Each row is a point on a landscape with many peaks, with its height.
From any point a climber takes the steepest step (rise divided by distance) to one of its 3 nearest points. It stops when none of these is higher. Distance is the straight distance between rows; heights are no part of it.
Pusof h=852: [117 113 137 117 172 208 160 146 184 104 125  92  98 104 163 128 134 121
 123 106  93  88 168 102 128 166 128 105 142  90 126 141 108 153 144 151
  78 134 102 177 126 162 156 143 122 183 140 140 164 175  94 114 130  92
 115 142 131 147 141 160 164 160  92 133 108 122 149 137  79 105 148  75]
Zut h=29: [130  93  86  86 144  56 126  45 105 172 112 184 216  82  62 206  90 179
 246 114  72 102  72  97 123 131 168  91  96 179 112 155 152 118 134 127
  99  78 146 112 167  91 119 111 164 129 129  52 106 131 155 170  54 114
 156 125 172 140  66 111  43  88 204 102 125 150  93 169 137 157 175  73]
zami h=656: [118 132 131 122  97 163 114 161  98 139 133 102  97 142 148  90 149  90
  60 153 159 153 139 156 124  96 104 144 101 114 128 110 134 117 134 144
 156 124 127 148 103 172 152 160 113 125 130 170 131 138  95 109 135 130
 123 155 105 118 165 123 146 134 102 127 141 115 156 104 114 111 140 168]
Nipo h=739: [149 137 159 131 121 179 101 179 165 135 183  95 101 140 169  93 135  66
  44 111 130 159 194  92 127 101  98 189 118  93 135 115 132 124 144 168
 136 103 107 126 101 194 156 118  94 140 132 172 111 166 122 127 141 135
 103 175 125 116 173 150 133 151 104 161 121 158 158 113 126  94 109 137]
bug h=519: [116 108 168  91 140 114 110  87 109 120 186 133 132  82 151 172  92 125
 115 196 161 157 125 138 150 112 183 137  29 115  90 133 151 140 184 171
  90 122 142 107 165 163 141  61 145 150  92 139  87 121 107 180  90  88
 173 169 169 169 149 108 138 175 153 177 109 114 103  99 187 132 100 139]
degin h=246: [120 109  91 107  76  63 130  86  56 133  92 140 140 143  39  94 103 169
 168 142 113 127  59 204 108  94 130 103  96 171 122 123 139 112 100  78
 163 164 151 128 111  87 101 146 173  99 133 108 106  69 162 157 120 135
 148  85 106  83  95  99 100  84 146  69 157 101  97 143 139 157 184 154]
koful h=820: [154 153 155 138  95 135  68 189 115 158 167 109 122 162 154 109 151  58
  26 121 162 182 158  98 143  85  76 216 103 114 139 111 142 110 137 143
 183  94 129  85 113 193 138 113  93  81 128 176 104 131 138 125 149 153
 102 171 107 104 167 127 119 149 119 148 129 156 157  99 142 109  71 196]
tazat h=247: [110 153  94 154 105 112 144 137  95 134  94 115 119 187 101  73 161 158
 146 115 124 102 111 184 106 125  85  98 182 154 168 102 127 118  64  91
 169 186 115 157 103  99  85 179 122 119 112 135 161 105 119  95 169 161
 112  84  76  95 119 134 130  78 106  84 152  98 151 146  93 142 168 157]
difor h=542: [111 123 116 113 120 127 128 112  97 117 112 126 122 114 112 115 110 141
 128 157 142 137  92 174 125 128 131 100 111 136 104 122 127 128 125 118
 129 142 129 150 142 116 135 142 154 137 121 123 134 120 118 124 108 118
 149 126 134 136 122 111 145 131 133 115 134 102 118 120 130 139 146 127]
vofem h=530: [135 123 154 107  87 116  74 149  78 136 158 120 118 126 146 115 114  91
  49 187 171 211 120 148 149  86 107 176  51 104 114 111 153 118 166 141
 174  89 156  88 128 180 169 106 132  73 107 166  86 102 119 138 128 119
 141 165 117 115 171  96 134 169 132 151 136 130 135  83 163 123  91 205]
fera h=531: [125 119 136 121 135 111 123 113 126 128 142 144 135 109 129 142  99 118
 135 158 154 154 113 134 135 131 153 140 102 121 100 121 128 127 166 138
 119 112 138 104 155 124 131 119 133 121 126 121 114 115 135 143  96 120
 158 130 162 136 144 108 136 156 148 152 132 132 110 113 168 136 103 114]
Fola h=583: [123 119 135 116 140 153 128 115 133 111 148 127 113 107 136 128 113 114
 111 154 149 145 138 140 136 136 136 129  98 116  99 127 131 131 153 145
 112 128 123 133 151 143 144 122 146 144 123 139 131 140 110 128 116 106
 151 145 157 139 150 119 157 150 125 144 118 119 129 112 143 132 125 110]
rus h=373: [122 100  97  92  93  60 124  56  59 148 110 163 162  96  55 130  90 169
 183 146 116 130  57 168 126 113 166 100  79 176  99 134 150 107 116 113
 124 128 163 120 158  96 106 124 170 116 121  78  87 100 161 166  88 109
 157 104 140 133  91  94  87 110 176  96 131 117  85 138 154 160 168 112]
Guled h=875: [127 168 118 173  99 139 109 202 135 167 150 110 111 181 171  87 179  77
  53  98 145 129 164 103 125 118  70 171 153 128 174 109 123 102 100 137
 168 115 111 123 103 166 112 144  75 104 128 156 114 140 130  93 181 163
  75 152  80 107 154 135 129 114  90 127 126 143 160 113 114 112 103 178]
Nobos h=532: [154 134 135 161 131 102 131 146 152 140 125 152 129 148 136 132 132 124
 122 114 138 142 133  94 137 133 134 151 164 138 126 126 122 123 135 116
 143 103 127  88 135 105 103 119 109  96 139 110 128 124 156 114 135 155
 129 126 144 119 128 123 145 134 144 150 133 152 121 126 144 135  90 122]
Fip h=309: [126 145 126 176  77  39 106 114  72 149 104 133 139 192 100 135 161 149
 130 128 138 148 110 146 121  90 101 153 148 141 146 109 131  93 109  74
 189 156 157  56  92 101  88 140 122  39 118 123  78  71 164 129 159 167
 139 102 105  70 100 108 115 115 157 132 154 148 121 134 145 148  82 211]
turoz h=438: [139 115 109 120 156 114 148 109 158 131  99 166 156 107 116 149 112 151
 200 112 107  99 116 109 125 157 162 103 165 140 113 147 124 136 134 121
  97 107 123 120 152  79 132 128 138 145 140  82 145 143 143 128  87 124
 146 102 163 145  95 126 114 118 156 117 117 153 106 144 136 141 137  74]
nimav h=632: [130 119 157  95 103 172  98 144 105 118 169 106  95 128 165 103 134  94
  53 159 165 173 156 153 135  89 114 155  68  91 123 128 141 120 156 160
 141 115 136 144 113 180 178 133 132 140 114 176 111 142  94 130 121 120
 135 164 116 128 171 108 147 150 107 146 133 118 158  98 132 108 136 166]
gak h=784: [150 125 168 131 149 178 113 164 189 119 188  99  97 123 162 134 125  84
  70 113 127 156 183  71 132 122 120 180 111  88 130 134 119 158 156 164
 110 105 113 118 123 174 156 100  99 153 152 168 116 159 123 139 133 122
 109 180 156 125 161 157 142 164 120 166 122 141 147 120 136 102  96 110]
Todag h=848: [119 108  92  77 154 111 140  65 117 137 102 165 183  73  82 156  97 167
 212 126  96  90  70 137 132 142 168  86 110 158 104 139 130 127 118 127
  96 120 138 139 154  88 121 126 172 161 122  67 147 130 137 157  65  97
 143  97 155 172  80 119  86  93 160  93 130 131  96 145 129 150 179  66]
Zud h=694: [113 135 120 142 131 175 141 177 152 140 136 102 102 152 164  94 166  86
  82 108 136 125 166 111 124 129  98 137 150 114 152 113 125 123 119 140
 128 125 104 163 107 157 142 155 105 150 136 147 150 157 110  87 153 139
 101 149  96 126 165 144 146 120  98 121 120 125 165 120  88 113 139 130]
satol h=733: [134 109 149 128 185 166 153 134 215 100 124 120 125  93 160 161 103 120
 160 107 104 100 172  80 130 181 160 116 139  90 117 161  97 167 158 147
  72 121 113 143 142 131 154  91 110 168 146 122 150 162 121 135 117 110
 132 145 177 159 123 164 148 162 120 145 101 147 122 136 123 114 109  68]
ripo h=518: [123 125 133 127  96  92 100 109  66 126 127 140 119 126 112 112 119 117
  91 177 166 180 101 174 139 103 119 149  75 128 108 111 141 123 145 114
 159 110 148  99 141 134 130 137 143  83 119 133 108 101 136 132 118 120
 149 139 122 110 141  90 141 155 142 137 139 120 121  94 157 131 103 176]
tafut h=792: [125 165 128 167  80  86  97 145 101 150 119 126 115 190 121 108 168 113
  90 139 160 159 120 145 126 107  93 152 137 133 147 103 130  97 113  94
 198 132 138  94 108 134 104 146 107  67 126 146 117 103 139 103 161 168
 115 130 104  88 127 101 135 129 125 128 138 141 151 114 133 138  93 191]
Vamu h=749: [100 115 143  91 176 171 135  85 140 103 142 126 131  82 150 161  91 138
 150 155 124  93 137 141 142 153 165  97 101 109  99 147 107 152 147 156
  78 143 126 165 148 145 152 110 162 189 122 138 156 148  81 147  92  81
 151 134 163 181 125 142 149 153 111 144 109 102 110 124 128 124 154  74]
pud h=785: [135 117 151 124 117 200 105 194 145 145 180  77  93 146 174  76 162  54
  40 110 125 134 196 111 125  79  78 183 115  89 147 116 134 112 114 185
 119 105 111 152  94 198 176 143 105 166 133 174 101 168 115 131 138 137
  88 164  84 122 186 148 135 128  78 144 119 156 174 119 105  74 129 147]
Nug h=468: [143 127 165 116 127 131 101 126 127 120 168 122 127 111 157 152 107  95
  83 158 165 184 138 108 145 113 136 180  84 101 104 119 141 139 176 153
 125  97 137  80 151 168 138 100 115 115 131 157 103 128 135 154 107 120
 152 175 165 129 159 118 142 188 142 182 127 142 110 102 170 125  70 132]
Kunog h=575: [115 146 109 139 111 136 137 145 111 139 114 118 108 165 118  84 156 119
 115 130 142 130 114 162 118 125  95 123 149 142 144 109 130 117 105 114
 164 138 117 151 116 131 113 162 116 121 125 138 151 128 106  92 148 149
 120 119  94 106 143 122 140 113 106 113 140 110 147 123 103 129 151 135]
vel h=563: [109 117 168  97 168 133 123  61 134 102 195 130 130  79 158 195  94 134
 144 179 145 102 131 126 146 123 197 123  49 109  86 154 134 145 171 180
  67 139 140 141 159 155 144  63 157 183  97 147 118 128  91 173  99  71
 174 167 181 190 131 127 141 169 116 174 111 103  93 112 181 126 126  99]
kelir h=270: [115 142 100 144  88  68 124 114  83 132  95 134 136 185  86  99 144 164
 157 117 122 116  95 182  99  91 108 111 166 160 151 120 137 116  87  78
 168 186 140 120  96  90  79 171 143  92 117 117 130  80 148 125 157 161
 131  81 110  76 104 112 111  82 126  88 151 112 128 146 120 150 159 174]
Dugi h=842: [144 119 164 117 176 170 121 135 202  99 181 106 116 101 160 165 100  93
 104 121 118 138 167  59 130 136 161 168 114  82 118 150 121 172 179 170
  79 103 117 117 143 171 147  72 104 166 152 151 122 149 123 153 117 110
 137 181 182 133 150 157 149 183 122 183 102 141 119 126 159 111  81  93]
Per h=477: [119 131 129 123  74  96 113 131  53 130 106 127 101 138  98  86 126 119
  93 195 159 185  93 204 118 101 117 127  61 141 119 112 138 107 118 104
 181 129 157 133 122 130 143 140 155  82 115 142 106  87 123 116 136 128
 145 127 100  99 143  83 131 133 135  99 138  95 126 100 143 138 136 203]
sezu h=841: [119 167 110 190 107 107 126 168 122 159 111 127 114 194 153 100 184 115
  92 107 138 122 145 125 121 127  83 153 179 139 180 107 117 105  90 109
 182 142 120 121 101 134  84 146  84  87 125 142 124 117 133  88 186 172
  96 121  84  92 129 124 130  94 106 119 142 130 152 128 111 128 105 176]
vupoz h=658: [137 132 119 159 144 144 156 165 176 129 118 129 115 145 140 108 148 126
 108  99 127 126 152 102 128 153 114 128 171 124 144 120 113 140 121 127
 127 129 100 132 131 118 130 140 103 130 146 125 158 151 136  85 151 147
 109 121 126 132 138 150 145 127 106 133 130 133 145 128 106 126 124 100]
resa h=797: [125 167 110 187  97  71 127 147 110 152 109 139 133 208 127 113 176 144
 125 109 128 113 131 133 110 114  99 143 195 141 165 125 126 102  78  86
 183 155 136 107  99 100  68 149 102  82 122 126 116 106 141 106 190 174
 108 106  88  89 112 125 117  82 125 120 139 141 145 144 121 147  96 185]
Leseg h=205: [140 124 103 137 105  57 124  93  90 142 105 162 167 155  73 150 124 171
 193 105  98 117  91 132 109  94 130 110 166 165 132 136 148 105 112  78
 145 128 142  83 118  63  92 149 151  85 134  81  97  92 171 147 121 157
 148  86 135  88  79 110  86  74 170 103 139 150 116 174 125 162 148 128]
ziriv h=794: [145 154 147 158  68  90  83 146  79 155 123 119 122 162 120 119 157  95
  69 148 163 189 120 141 142  92  82 182  97 116 131 105 141 103 135 100
 200 109 136  64 114 153 115 122 103  42 114 152  96  96 151 119 142 152
 131 146 113  96 141 106 132 156 142 149 143 148 129  95 152 129  66 215]
Som h=582: [130 139 125 169 149 153 170 165 189 119  88 124 124 146 141 118 154 145
 149  88 117  91 138 109 120 175 115  89 203 137 154 130 107 139  95 114
 114 147  97 162 121 101 129 155 102 144 137 118 174 150 127  84 162 140
  89  96 106 131 119 155 132 101 111 105 124 133 142 143  75 123 144  92]
Zuga h=439: [144 106 128 109 138  87 131  89 126 123 128 159 164 103 121 161 106 139
 166 143 138 142 113 109 138 140 169 141 119 145 102 133 130 127 170 134
 109  93 145  84 161 108 117 102 130 116 128  94 108 131 154 159  79 124
 162 135 174 141 121  97 125 144 173 157 119 149  95 121 157 141  89  88]
Mem h=646: [141 151 128 197 150 133 163 199 177 139 113 125 118 160 164 113 176 133
 110  68 115  94 168  70 132 175 113 124 201 137 182 125 112 128  85 118
 131 139  99 147 113 106  95 134  69 131 145 114 137 141 148  72 195 169
  58 121  94 124 139 157 134 110 112 108 121 146 138 142 102 123 109 124]
remub h=596: [113 120 151  90 139 170 118 101 113 102 169 108 103  87 162 154 107 118
 101 178 146 140 137 153 142 112 161 122  64  95 102 130 145 140 170 175
 101 123 141 150 140 164 161 101 157 174 112 158 123 133  85 158 115  85
 158 165 150 162 153 117 146 157 110 160 116  96 125 112 151 121 137 125]
Rigu h=602: [129 145 125 147 113 132 133 148 124 132 119 120 110 156 129  95 151 112
 109 121 144 141 130 141 128 123 112 134 151 132 135 120 119 111 124 113
 150 128 118 122 125 119 122 149 120 111 136 138 140 124 132  96 141 142
 129 129 120 116 134 120 143 126 117 122 135 121 139 123 119 132 118 139]
molet h=586: [139 118 173  89  95 156  76 134  86 127 191 109 107 110 167 128 109  94
  46 192 168 211 157 154 145  71 130 183  34  84 105 136 156 133 166 175
 139 100 151 109 128 194 186 104 130 110 101 174  80 120 100 168 120  98
 147 175 123 133 169  99 135 159 117 161 136 122 135  84 170 108 101 196]
dizi h=838: [109 168  90 190 130 106 158 160 129 136  92 125 135 205 147 101 180 176
 145  77  94  64 140 142 105 148  93  93 230 156 205 121 120 124  42  91
 156 190 124 173  97  90  75 180  98 120 124 122 152 107 126  94 206 169
  81  76  55  99 114 150 116  49 104  92 149 126 147 167  83 129 158 157]
begu h=653: [118 104 132  93 136  93 124  60 102 129 150 145 158  62 124 174  82 149
 161 172 140 120  97 147 144 134 191 115  58 147  75 137 133 134 157 155
  87 129 151 122 172 119 132  94 158 150 105 109 107 127 128 170  58  83
 170 137 164 171 122 109 127 152 158 155 113 111  85 103 178 146 120  88]
Dopod h=835: [138 146 141 147  96 167  92 201 128 169 170  83  98 160 165  82 167  49
  30 103 140 150 188  94 128  93  67 204 114 109 159 107 140 104 118 152
 167 100 115 127 102 192 152 138  88 126 132 168 100 151 126 114 158 149
  76 167  76 107 176 141 130 127  86 142 124 155 171 108 116  85 110 169]
sako h=724: [152 136 140 174 153 158 153 184 212 127 136 131 111 126 163 126 156 117
 103  76 125 123 175  57 134 164 125 137 185 113 155 135 107 148 133 123
 111 122  97 136 119 121 123 111  88 145 152 116 143 158 148  91 163 143
  83 142 131 126 139 166 145 141 117 143 117 146 142 140 117 114 101 104]
Mola h=650: [120 122 107  97 137 146 146 103 125 118  83 139 140 104  94 113 110 157
 181 131 120  96  83 154 133 150 142  84 144 149 109 132 120 134 110 109
 113 143 116 165 151  87 117 153 164 149 136 103 165 127 119 131  97 107
 143  85 134 142 102 125 130 111 131  95 136 104 121 138 107 138 175  85]
rizu h=726: [142 113 153 123 172 125 127 114 188 104 155 145 148  99 150 181  96 104
 148 120 131 135 159  76 136 152 173 146 132 106 105 149 115 154 178 153
  81  99 138 104 161 128 133  84 116 150 137 114 126 155 133 145  92 124
 144 152 199 155 135 132 139 168 149 172 105 157 111 128 167 119  83  81]
suk h=484: [125 144 112 153 132 125 164 141 146 127  86 135 139 164 110 105 155 169
 173  98 111  88 116 134 122 154 105  89 205 149 156 121 116 124  70  99
 136 162 109 144 116  82 107 171 119 131 129 101 155 125 135  95 165 159
 112  79  95 111 106 142 124  74 115  92 142 121 141 156  83 138 157 119]
saz h=793: [122 170 111 211 123  98 143 167 138 160 108 131 124 199 169 111 183 151
 121  70 110  94 160 102 117 140 104 130 220 148 198 116 113 109  66  98
 158 156 123 131  92 100  70 139  74 108 138 125 124 121 136  84 211 182
  77  99  64 107 121 143 122  80 108 119 143 142 145 157  99 145 108 166]
meda h=437: [131 120 114 118 119  89 117  93  87 139 114 158 147 128  84 125 114 141
 163 146 134 140  85 159 126 119 149 111 120 160  99 126 132 112 131 108
 139 123 142  99 147  94 102 130 154 107 122 106 116 112 156 137 106 131
 153 105 145 127 108 102 119 121 158 111 138 129 105 131 139 152 134 124]
gon h=801: [150 141 143 162 140 161 134 212 185 139 159 105  99 136 169 100 163  79
  60  76 123 137 194  59 136 139  93 167 153 116 170 111 113 133 126 147
 121 117 107 130 107 162 126 105  76 145 143 148 127 166 149  95 172 149
  70 167 121 115 166 159 133 144 104 137 109 155 154 121 111  99 100 133]
Kuvab h=899: [113 106 114  73 161 119 128  44 104 119 129 153 170  50 106 172  79 161
 189 158 113  77  89 162 155 159 184  78  61 159  73 137 123 122 127 160
  77 150 141 153 166 108 131  96 183 180 113  97 136 126 105 170  61  70
 154 102 147 195 101 124 110 128 136 128 125  99  86 122 158 142 175  74]
Fet h=580: [114 135  97 113 128 149 152 120 113 121  96 122 117 134 103  96 135 136
 145 123 115 111  93 164 132 144 104 100 153 144 129 114 120 131 103 111
 128 156 100 168 121 111 124 176 136 145 136 129 178 127 102 103 124 130
 126  90 106 127 126 134 142 105 113  92 139  98 138 129  91 133 170 101]
vason h=241: [117 145  84 164  92  55 119 121  93 145 111 138 163 210 102 129 155 193
 174  92  92  89 126 157  86  79 105 112 194 158 169 120 123 108  76  66
 179 191 154 110  78  69  62 171 140  87 112 111 109  82 156 129 187 187
 114  69  94  67  86 125  92  51 138 102 163 126 136 166 129 156 140 191]
Ked h=737: [127 128 143 113 136 194 130 161 159 120 163  86  99 128 168 103 140  86
  78 118 121 137 176 110 127 118 117 160 123  88 133 123 136 127 144 166
 111 112 107 154 116 181 161 138 114 169 140 173 135 167 104 123 127 115
 113 170 117 134 159 151 142 149  98 150 119 135 156 121  98 105 134 115]
Fim h=789: [121 113 126 116 158 185 156 135 157 104 106 108 119 111 140 119 128 134
 139 114 117  94 128 131 127 170 130  95 165 112 118 129 110 140 133 134
 107 127 100 170 122 129 142 156 134 165 134 134 169 155  95 105 125 120
 125 130 127 152 130 148 155 134 113 123 117 114 142 142  92 114 154  82]
fileb h=898: [152 151 148 155 113 112  93 165 131 144 150 116 122 149 151 129 146  90
  60 118 164 175 149  89 149 123 104 191 124 113 125 114 133 116 153 131
 155  95 126  74 119 157 114 115  96  89 139 154 105 129 157 121 137 160
 115 157 133  94 157 124 134 152 136 157 134 151 140 106 149 120  63 168]
pedi h=475: [136 131 100 156 135 111 162 128 151 126  95 160 158 150 108 142 150 174
 198  88  98  83 115 121 106 139 129  86 214 159 158 143 119 134  80  96
 135 148 117 124 117  61 108 152 125 128 139  87 150 117 153 105 152 159
 120  71 109 109  88 149 102  66 133  89 132 143 134 169 110 147 154 118]
Nuz h=433: [110 114  94  77 127 103 130  63  68 123  97 144 151  88  50 114  94 167
 170 160 124 119  51 191 132 128 155  88  79 165  98 129 136 120 113 110
 118 150 142 154 150  87 115 136 172 137 121  93 120  95 142 161  85 101
 141  85 129 150  98  95 102 103 150  90 135  94  95 135 131 152 189  99]
Topa h=613: [115 120 153  92 126 167 112 122 111 112 174 107  98 105 161 120 120 110
  80 172 156 167 140 152 132  98 135 147  67 103 111 120 145 129 157 165
 116 115 132 134 134 178 164 120 147 147 117 166 119 137  93 136 119 101
 149 171 139 146 163 106 149 156 110 154 128 106 139 108 143 109 139 145]
Buk h=272: [111 119 100 122  59  63 116 107  26 134  90 128 110 156  45  82 102 159
 128 161 134 155  69 224 107  83 108 122  81 165 134 110 142 100  96  57
 187 174 172 133 106 101 111 146 161  69 116 121  90  57 157 146 147 140
 143  98  94  81 109  88 111 109 139  77 148  84 108 123 148 157 164 206]
mavaf h=436: [132 101  94  92 164 118 151  86 158 132  89 180 191  78  81 180  97 162
 248 105  79  85  98  94 114 162 162  81 152 154 121 154 127 136 131 123
  85  94 133 129 148  76 140 119 168 146 141  57 152 147 137 143  68 113
 138  87 166 154  77 133  69  97 161  95 117 145 103 163 114 139 172  64]
Fom h=478: [136 121 179 107 152 124 114  91 149  94 215 119 132  94 161 197  80 102
 116 167 156 157 151  87 142 110 185 167  53  89 100 153 159 162 194 194
  79 102 146  90 157 182 146  37 117 146 101 152  85 124 116 194 108  88
 170 193 191 162 155 137 134 186 140 200 108 134 100 107 201 119  66 114]
pubol h=350: [127 129 120 144  84  67 121 110  91 142 106 148 132 157  91 123 137 146
 144 142 139 147  85 151 122 107 113 137 131 153 128 117 135 107 120  88
 171 137 144  88 128 103  95 146 134  77 129 119 107  97 161 131 128 150
 147 102 126  99 110  99 118 120 153 119 153 131 115 129 144 143 108 149]
nugu h=766: [114 126 173  93 172 210 133 103 176  85 196  83  90  97 172 168  99 101
 126 140 122 106 183  91 129 117 172 139  82  56 125 171 139 157 153 190
  63 125 125 157 121 197 171  80 136 200 131 178 140 153  79 174 144  72
 159 200 167 182 137 167 144 178  81 169 102 120 128 133 127  89 136  88]
Desel h=511: [105 142 106 145 136 160 164 160 134 123  82 110 119 151 126  89 159 151
 142  92 114  85 115 141 115 154  87  82 196 145 166 123 123 137  77 111
 125 167  93 175 123 111 114 180 108 146 134 126 180 131 110  86 161 150
  97  96  84 124 130 151 147  89  99  90 133 113 152 138  66 127 169 115]
fir h=517: [117 108 111  89 126  88 128  73  70 129 125 155 149  73 100 142  92 148
 160 174 140 132  71 177 142 128 173 107  63 162  81 121 136 125 144 134
 115 136 153 124 170 112 128 114 164 138 116 110  98 107 129 161  82  93
 156 127 136 155 119 104 122 131 162 122 134 107  95 110 156 151 150 115]
mined h=719: [120 117 110 102 161 175 156 103 144 105  87 121 140  96 115 128 104 158
 179 114 103  74  96 146 137 179 142  65 148 129 106 136 105 139 113 125
 101 153 106 181 146 105 142 156 151 174 130 111 203 153  96 121 107 104
 121  81 122 159 108 147 143 119 120  99 132 101 124 147  85 119 172  71]
ratu h=689: [138 145 117 182 121  89 144 145 147 133 109 152 135 168 124 127 170 145
 145  91 123 118 137 105 110 132 115 120 202 145 156 130 125 113  96  97
 159 135 121 104 115  82  88 143  99 102 131 111 131 117 156  95 167 176
 115  86 111 109 111 133 122  84 133 120 138 148 140 152 117 144 116 144]
Golu h=800: [122 108 139 110 190 205 166 130 199  85  98 101 131  83 155 159 101 140
 169 105  82  62 149  96 135 195 146  71 154  98 116 157  95 169 145 139
  60 142 105 190 135 137 156 124 131 193 139 132 194 162  88 126 109  79
 130 125 144 175 121 177 150 163 112 134 112 129 126 145  85 103 146  62]
fenud h=584: [130 107 112 105 172 152 171 105 182 104  82 154 161  72 107 159 100 172
 219 104  89  75 115 110 127 192 155  78 176 129 117 159 102 146 131 125
  80 112 120 153 150  91 154 133 154 155 147  85 181 161 127 130  89 109
 134  86 153 169  83 147 114 118 140 109 109 136 118 156 102 130 154  60]
gub h=474: [120 127 130 108  68 109  88 139  33 140 125 123 104 129 120  96 120 104
  63 195 178 206 103 189 132  86 108 147  47 122 114 109 151 103 146 110
 185 109 165 108 125 149 161 133 149  57 106 156  79  93 125 134 135 118
 139 148 100 108 156  85 127 154 127 125 133 109 125  84 154 128 113 221]
fotu h=579: [118 112 151  94  91 133  97 113  67 119 154 134 106  98 144 117 109 114
  73 194 169 186 124 178 136  92 141 135  39 120  96 122 143 125 162 151
 137 123 151 135 137 162 168 104 160 112 102 155  94 114 102 149 116  98
 149 161 122 135 160  95 136 154 136 145 132  98 123  91 155 129 135 174]
vibi h=301: [126 127 106 145  56  43 117  96  49 140  98 131 139 190  70 122 135 164
 146 135 121 131  89 174 107  79 104 134 142 158 135 107 127  97 105  66
 194 171 167  87  87  85  78 154 152  47 101 121  90  68 168 147 153 162
 138  91 101  62  93 100  98  97 157 109 151 130 121 141 148 148 122 198]
rirug h=526: [132 110 112 111 174 179 169 122 195 107  56 149 166  78 109 160 103 170
 232  92  77  53 111 109 129 200 143  49 193 132 126 149 104 156 112 118
  79 124 110 174 140  76 156 138 144 159 139  88 206 153 118 116  98 105
 103  65 127 166  72 175 108 108 130  94 114 129 115 165  79 122 168  53]
bazo h=256: [139 107 103 105 131  75 129  68 112 151 102 174 180 100  80 188 101 162
 228 121  98 122  82 110 121 128 166 102 135 170 118 152 144 122 130 113
 110  96 141  94 157  72 118 123 148 120 133  65 111 128 158 157  73 135
 157 104 167 126  76 109  75 103 194 109 128 149 102 155 133 155 147  85]
fup h=791: [129 120 160 108 186 176 140 104 186  92 173 101 109  84 162 176 100 114
 140 133 113 111 168  91 132 152 168 138 110  81 110 161 124 163 168 180
  72 128 129 150 138 165 153  79 138 188 127 153 138 155  93 157 111  76
 154 175 180 166 119 151 157 177 105 175 103 119 121 129 143 105 118  79]
nerup h=837: [152 150 140 181 126 143 121 218 167 164 164 105  98 156 174 103 173  84
  51  66 122 130 194  60 144 136  71 177 154 120 167 110 116 118 112 137
 149 111 111 115 103 170 108 101  71 128 151 151 111 160 152  96 183 166
  58 158  94 110 162 153 134 133 106 140 118 150 150 120 119 105  82 152]
Pade h=767: [146 124 169 135 190 207 152 165 226  93 173  84  85  98 163 137 129  96
 108  86  69 109 214  31 112 139 136 141 144  69 157 160 119 181 147 183
  57 114 102 158 110 197 159  75  98 207 162 152 127 175 123 141 155  91
 104 191 160 146 140 202 140 181  97 161  91 151 135 147 104  79 118  77]
nokeg h=693: [133 120 116 136 170 161 160 137 187 107  88 142 132 104 130 137 126 154
 166  98 109  90 131 108 126 183 137  82 185 137 131 140 101 147 122 128
  92 136 102 160 131  97 145 141 133 156 147  98 173 156 124 105 117 123
 116  97 143 151 110 156 140 119 127 112 116 138 127 141  91 130 144  71]
fati h=317: [140 124 107 123 152 113 159 109 164 126  84 163 165 118  90 148 129 176
 222  91  93  87 103 115 120 148 130  79 199 161 136 147 122 134 102 101
 110 124 121 130 126  61 121 150 143 140 135  76 165 135 148 118 108 137
 125  70 127 138  76 138  91  79 147  87 125 143 125 165 102 146 172  90]
Seg h=483: [149 128 168 114 104 105  67 145  88 135 170 124 126 126 142 148 114  83
  50 167 177 209 129 117 163  92 104 198  65 104 113 116 161 133 183 142
 159  83 143  60 131 183 136  97 110  63 121 158  83 104 142 159 106 134
 135 165 138 114 166 104 136 190 154 160 141 144 133  91 175 125  57 194]
nibit h=543: [101 134 111 115 106 120 125 123  71 125 100 124 108 145  94  87 142 135
 124 153 142 142  92 191 110 121 116 105 104 149 116 109 132 121 106 106
 158 159 123 153 123 119 115 168 150 114 124 129 149  98 112 106 133 129
 136 107 105 115 132 103 138 106 118  89 146  90 126 127 117 137 170 151]
ribi h=639: [143 125 129 141 168 152 147 133 191 123 104 145 136 109 139 150 127 131
 161 107 121 117 147  94 129 170 150 118 163 124 121 137 105 149 141 123
  98 123 113 126 141 104 140 129 123 141 149 111 158 152 137 110 120 137
 123 129 157 146 121 145 141 132 133 139 111 140 125 136 128 128 110  72]

Two climbers start at each pair of points below. Name the first point that both come to, or write never.
Nobos and vupoz | Guled
fenud and Fet | Fim
tazat and vason | Guled
Mola and pedi | never

Call two points neighbours if one is among the 3 nearest of the other. Go from one point of each pair to the other, from neighbour to neighbour, staying as high as possible. Name the lowest point that can't be avoided.
Guled and dizi | saz
Guled and fileb | koful
Dugi and fileb | Nipo
